A landscape with many peaks, sampled at points; each row gives a point and its height.
A climber steps from a point to the highest of its 2 nearest points, and stops where none of them is higher. Distance is the straight distance between rows; heights are no part of it.
q_344: [-14  -5  -3  11   3  -2  -4   5  19  -2   5   2  -8  21  10  -3 -13   5
  -5 -17  -5 -19]  h=903
q_773: [ 21 -11  10 -22   7  -9   1   2  -1  15   3 -17  14  -5 -12   5   8  -5
   9  28  11   9]  h=400
q_687: [-33  29 -19  13  39  -1  -5 -23  45 -45 -12  31   6 -15  11   6 -44  24
   6  15   0 -10]  h=384
q_675: [-31  18 -17   6  51  -2  -4 -19  43 -38 -15  22   4   2  10  -4 -36  15
   1   4  -4   4]  h=337
q_195: [-41  21 -20  37   8  10  -8  -1  32 -37   2  42 -21   8  17   2 -41  37
   3 -17  -9 -31]  h=743
q_907: [ 38 -26  17 -32  26 -12  -2  17 -14  11  13 -16  21  -7 -31   7  20 -12
   4  38  22  32]  h=258
q_996: [ -6 -14  -1   2  38   4   0  12 -19  10   0   4 -10  32  -3 -18   9 -16
 -35 -29 -15  20]  h=809
q_332: [-24  15 -14  -4  62  -5  -4 -12  32 -27 -18   8   0   5   3  -6 -24   4
  -8   6  -7  14]  h=299
q_400: [-21  11 -13  23 -25  -7  -1  -1  51 -43   2  17   6  -2   7  16 -40  29
  33   3  13 -48]  h=784
q_422: [  5 -31  10  17  -1  12  -3  26 -42  27   8   9 -12  38   5 -13  23 -24
 -39 -58 -13  16]  h=667
q_275: [-21  16 -12  26 -24  12  -3   3   8  -6   0  21 -30   8  19  -6 -12  22
   0 -27 -15 -28]  h=541
q_66: [-28  27 -16  24 -13  10   0  -8  17 -18   0  32 -22  -4  21  -8 -20  30
   0 -10 -12 -29]  h=600
q_548: [ 17  -3   1 -25  26 -14   2   1   9   3   2 -14  14  -3 -16   0   1  -6
   8  34  14  15]  h=357
q_618: [ -1 -25   5  -1  31 -16 -10  19  25   2   8 -13  11  34  -2   2 -16  -5
   2  -3   5  -6]  h=727
q_842: [-27 -11  -9   8  66  -9 -12   5  36 -21  -4   7  -5  34   8  -4 -35   2
 -14 -20  -8   3]  h=851
q_859: [ -2  -6   4  17 -66  10  -4   6  -2   7   3 -19  -7   0   9  14   7   4
  21 -19   2 -30]  h=536
q_633: [ -7  13  -3  13 -53   1   3  -7  16  -7   6  -8  -4 -13  10   8  -5  15
  28   1   5 -36]  h=590
q_730: [-16  27 -10  20 -60   8   0  -9  22 -22   0   6 -13 -21  12   6 -10  30
  29   4   0 -43]  h=637
q_887: [-18  21 -10  20 -41   1   1  -7  36 -32   4  13  -7 -13  12   8 -24  27
  31   5   7 -46]  h=692
q_705: [ 45 -47  25 -35  33  -9 -14  35 -15   5  24 -16  21   2 -35  14  27 -14
   3  43  25  40]  h=217
q_746: [ 13 -14   8   1 -16   4   1   3 -16  21   5 -16   2   6  -1   1  11  -8
  -1  -8  -2  -1]  h=495
q_47: [-15 -20  -7  -4  71 -13 -11  13  28 -14  -5  -5   3  33  -3  -4 -25  -9
 -14 -11  -6  15]  h=799
q_883: [ 14  29  -4 -14  -7  10  19 -31 -65  19 -16   9 -13 -39 -10 -21  41 -17
 -34   6 -19  40]  h=281
q_600: [ 25 -38  19 -24  18 -19 -12  32  19   8  17 -25  31  14 -17  18  -2 -11
  22  24  29   3]  h=171
q_321: [ 22 -20   8 -17  28  -3   3  10 -27  18   3 -11   5   4 -21  -4  23 -16
 -17  10   3  32]  h=391
q_736: [ 10 -43  14  23 -16  14  -6  34 -28  28  14 -10  -3  46   5   6  19 -20
 -17 -52  -1   1]  h=807
q_769: [  7 -21   9  -6  12 -11  -5  13  19   8   9 -16  14  22  -3   7  -9  -6
   6   0  11  -9]  h=737
q_834: [ 15 -16  12  -8 -12   0  -1   8  -5  19   7 -17  11   1  -9   7  10  -8
  10   5   6  -5]  h=454
q_952: [-11   7  -5  24 -75  14  -3   1  -2  -2   2  -9 -25  -9  17  10   6  15
  21 -27   0 -37]  h=566
q_497: [ 18  -8  13 -27 -23 -22   0   7  30  -4   9 -24  38 -18 -17  24 -10   1
  43  39  33 -19]  h=49
q_263: [-16  -5  -9   3  47   2  -2   7  -9   2  -4   4 -10  30   5 -17  -2  -9
 -36 -28 -19  15]  h=878
q_231: [ -4  58 -16  -9 -11  13  11 -41 -36   4 -20  21 -24 -45  14 -25  22   3
 -20  15 -28  12]  h=158
q_666: [ 14  40  -3 -25 -25  -8  12 -34   8   3  -7  -5  14 -51  -3   3   2   9
  29  52   5  -5]  h=87
q_799: [ -1   1   2  11 -64   2  -1  -4  11  -2   3 -22  -3 -12   5  14   3  10
  31  -6   7 -36]  h=560
q_832: [ -3  -6   0   7  -3  -8  -6   7  15   1   5  -9   2  16   4   3 -10   4
   6  -4   1 -17]  h=820
q_425: [-38   7 -13  24  44   2 -11  -4  40 -35  -2  27 -10  19  16  -1 -42  22
  -8 -22  -9 -12]  h=828
q_255: [-14  22 -11  10 -31  -8   4 -18  37 -23   1  10   7 -16   8   8 -23  23
  28  15   4 -34]  h=632
q_138: [-11 -14  -9  -3  68  -8  -5   9   8  -8  -7  -2  -4  31  -1 -13  -8 -10
 -28 -15  -8  20]  h=793
q_258: [ 23 -31  17  -9  19   4   5  15 -44  25   8  -4   7  10 -19  -6  32 -23
 -25  -4   3  35]  h=461
q_542: [ 12   0  -2 -15  27   2   9  -2 -41  15  -6  -2  -8   1 -14 -18  31 -20
 -33  -2 -11  38]  h=561
q_581: [ 22  27   5 -26 -44  -9  11 -30   2  11  -3 -16  18 -52 -12   9   7   4
  35  49  12  -5]  h=79
q_340: [ 15  -2  12 -18 -48 -15   4   2  27  -3   4 -28  35 -28 -12  21  -7   6
  54  32  33 -30]  h=58
q_861: [-19   4 -10  20  -6   2  -3   5  24 -11   3  11 -14  19  15   0 -22  17
   3 -19  -8 -28]  h=819
q_363: [ -2  56 -16 -18  -1   7  13 -43 -25  -1 -21  14 -13 -43   7 -21  18   6
 -12  31 -20  16]  h=138
q_136: [-38  29 -18  36 -11  11  -5  -1  26 -29   3  39 -27  -3  21   0 -32  41
   6 -11  -8 -36]  h=670
q_178: [ 32 -23  13 -30  36  -9   0  15 -28   7   5 -15   7  -3 -30   1  28 -15
 -14  33  14  46]  h=315
q_770: [  6 -25  13  26 -55  23  -6  18 -49  34  -1  -1 -18  17  11   5  26 -22
 -17 -62  -9   8]  h=797
q_759: [ 11 -17  16  12 -46  16  -1   8 -35  29   2 -12  -8   4   5   6  24 -16
  -4 -29  -7  -1]  h=602
q_247: [-15  32 -13  -3  13  -8   2 -27  39 -24  -8  15  12 -19  10   1 -31  19
  17  28   5 -11]  h=505
q_740: [  1  44 -10 -18  -6   3  12 -34  -8   1 -12   3  -2 -36   3 -11   9   7
   1  34 -10   7]  h=114
q_381: [  1  53  -7  -6 -32  15  11 -40 -41  15 -13  17 -21 -46  11 -19  23   3
 -12  11 -27   9]  h=178
q_364: [-19  -2  -8  26  -7  -7  -3   6  41 -27   5  12  -4  18  10  10 -33  20
  14 -15   5 -38]  h=734
q_430: [ 11  23  -8 -21  17   5  18 -18 -53  11 -19   2 -12 -22 -12 -20  41 -18
 -37   9 -16  45]  h=364
q_204: [  2 -15   0   9   9  10  -3  16 -29  20   2   5 -11  34   6 -13  12 -15
 -31 -42 -15  13]  h=726
q_592: [-19  15 -12  26 -71  13   3   1  12 -20   2   3 -24 -15  17   8  -6  28
  31 -15   2 -49]  h=599
q_219: [ 22 -46  25   7  -1  14   6  24 -57  35  10   3   1  17 -10  -8  37 -31
 -32 -38  -2  36]  h=559
q_383: [-29  -1 -11  11  50  -7  -7  -2  36 -26  -2  14  -6  23  11  -4 -36  10
  -8 -16  -8  -4]  h=911
q_281: [ 10  -8  11   6 -28  10   3   5 -25  27   4  -5  -5   7   3   0  15 -11
  -9 -20  -7  -3]  h=543
q_403: [-25  37 -21   0  27  -5   1 -30  42 -38 -17  24  13 -25  10   4 -38  23
  13  34   3  -4]  h=445
q_48: [ 13 -34  13  19  -9  19   4  23 -58  35   7   8  -7  29   1 -12  30 -30
 -36 -58  -9  29]  h=623
q_343: [ 10  40  -1  -9 -37  12  15 -34 -55  25 -11  10 -17 -49   5 -16  30  -6
 -17   8 -24  16]  h=199
q_330: [ 26 -40  19 -27  33 -13 -11  29   7   8  16 -21  26  16 -21  10   6 -15
  11  26  22  16]  h=181
q_983: [  2  -1  -4 -19  39 -15  -1  -1  24  -7  -5  -9  13   5  -5  -1 -14  -3
   3  23   7  12]  h=313
q_925: [-15   8 -13 -12  61  -7  -2  -9  20 -18 -15   0  -3   9  -2  -8 -13  -5
 -14   9  -6  22]  h=272
q_953: [ 11  44  -4 -24 -14  -5  11 -34  -3   2 -11  -1   6 -45  -4  -4   7   5
  12  50  -1   8]  h=98
q_916: [ 16  19  12 -15 -60  -9   5 -20   7   7   2 -23  18 -45  -7  13   7   7
  40  34  13 -20]  h=71
q_703: [  9 -33  15  27 -36  21  -5  29 -43  33   7  -3 -14  30   7   1  25 -23
 -17 -61  -5   7]  h=881
q_974: [  9  10  -9 -14  26   6  13  -9 -48  11 -17   4 -15  -7 -13 -21  37 -23
 -42  -3 -17  47]  h=455
q_507: [ 18  -9   6 -27   6 -25  -1   6  32  -2   6 -16  32  -9 -12  15 -13  -1
  30  40  28  -6]  h=36
q_642: [ -9 -28   5  -6  58 -16 -11  21  28  -4   2  -8  11  40   0   0 -22  -9
  -6  -7   6   5]  h=762
q_300: [-11  26  -9   0  -9  -8   2 -19  33 -18  -3  10   9 -17   9   2 -20  18
  19  21   3 -23]  h=571
q_619: [  8 -10  -4 -11  39   1   4   7 -27  11  -3  -3  -5  20  -9 -18  19 -19
 -33 -11 -10  29]  h=702
q_680: [  4 -53  15  23 -20  10 -11  39 -12  20  12 -17  -2  48   9  14  13 -16
  -3 -47   4  -9]  h=776
q_356: [ 22 -43  21  -1  13  11   5  22 -46  28  13  -4   4  19 -15  -2  34 -26
 -27 -20   2  33]  h=511
q_309: [ 22  23   9 -10 -32  12  21 -34 -65  30 -13   5 -10 -48  -9 -10  38 -16
 -23   8 -20  35]  h=233
q_6: [ 40 -50  27 -29  29  -8 -15  39  -5  11  28 -22  27   8 -28  19  17 -15
  11  33  28  27]  h=197
q_662: [  5  -6  14  21 -66  21  -4   6 -47  31  -3  -2 -18   0  12   1  28 -14
 -10 -45 -11   5]  h=691
q_480: [ -1  -5  -7 -17  57 -11  -5   5  15  -8  -9 -10   5  15  -9  -6 -12  -8
  -9  18   3  25]  h=285
q_898: [-22  -3 -10  23  -9 -13  -2   7  57 -42   4  14  13  13   7  17 -44  19
  29  -3  14 -43]  h=706
q_157: [ 19   1  15 -20 -53 -14   4  -6  14   4   5 -33  29 -39 -14  20   4   3
  49  38  28 -23]  h=64
q_901: [-39  17 -17  31  32   8  -7  -4  35 -35   0  37 -16  12  18   0 -40  28
  -5 -14 -10 -22]  h=832

Where does a climber stop that starts at each point below?
q_66 => q_901
q_247 => q_887
q_309 => q_263
q_983 => q_703
q_799 => q_887
q_178 => q_263
q_925 => q_887
q_859 => q_887
q_542 => q_263
q_759 => q_703
q_916 => q_263
q_507 => q_703

For each start below, name every point that the climber comes to, in order.
q_403 => q_247 > q_300 > q_255 > q_887
q_480 => q_983 > q_548 > q_773 > q_834 > q_746 > q_281 > q_759 > q_662 > q_770 > q_703
q_231 => q_381 > q_343 > q_309 > q_883 > q_430 > q_974 > q_542 > q_619 > q_996 > q_263
q_340 => q_157 > q_916 > q_581 > q_666 > q_953 > q_740 > q_363 > q_231 > q_381 > q_343 > q_309 > q_883 > q_430 > q_974 > q_542 > q_619 > q_996 > q_263
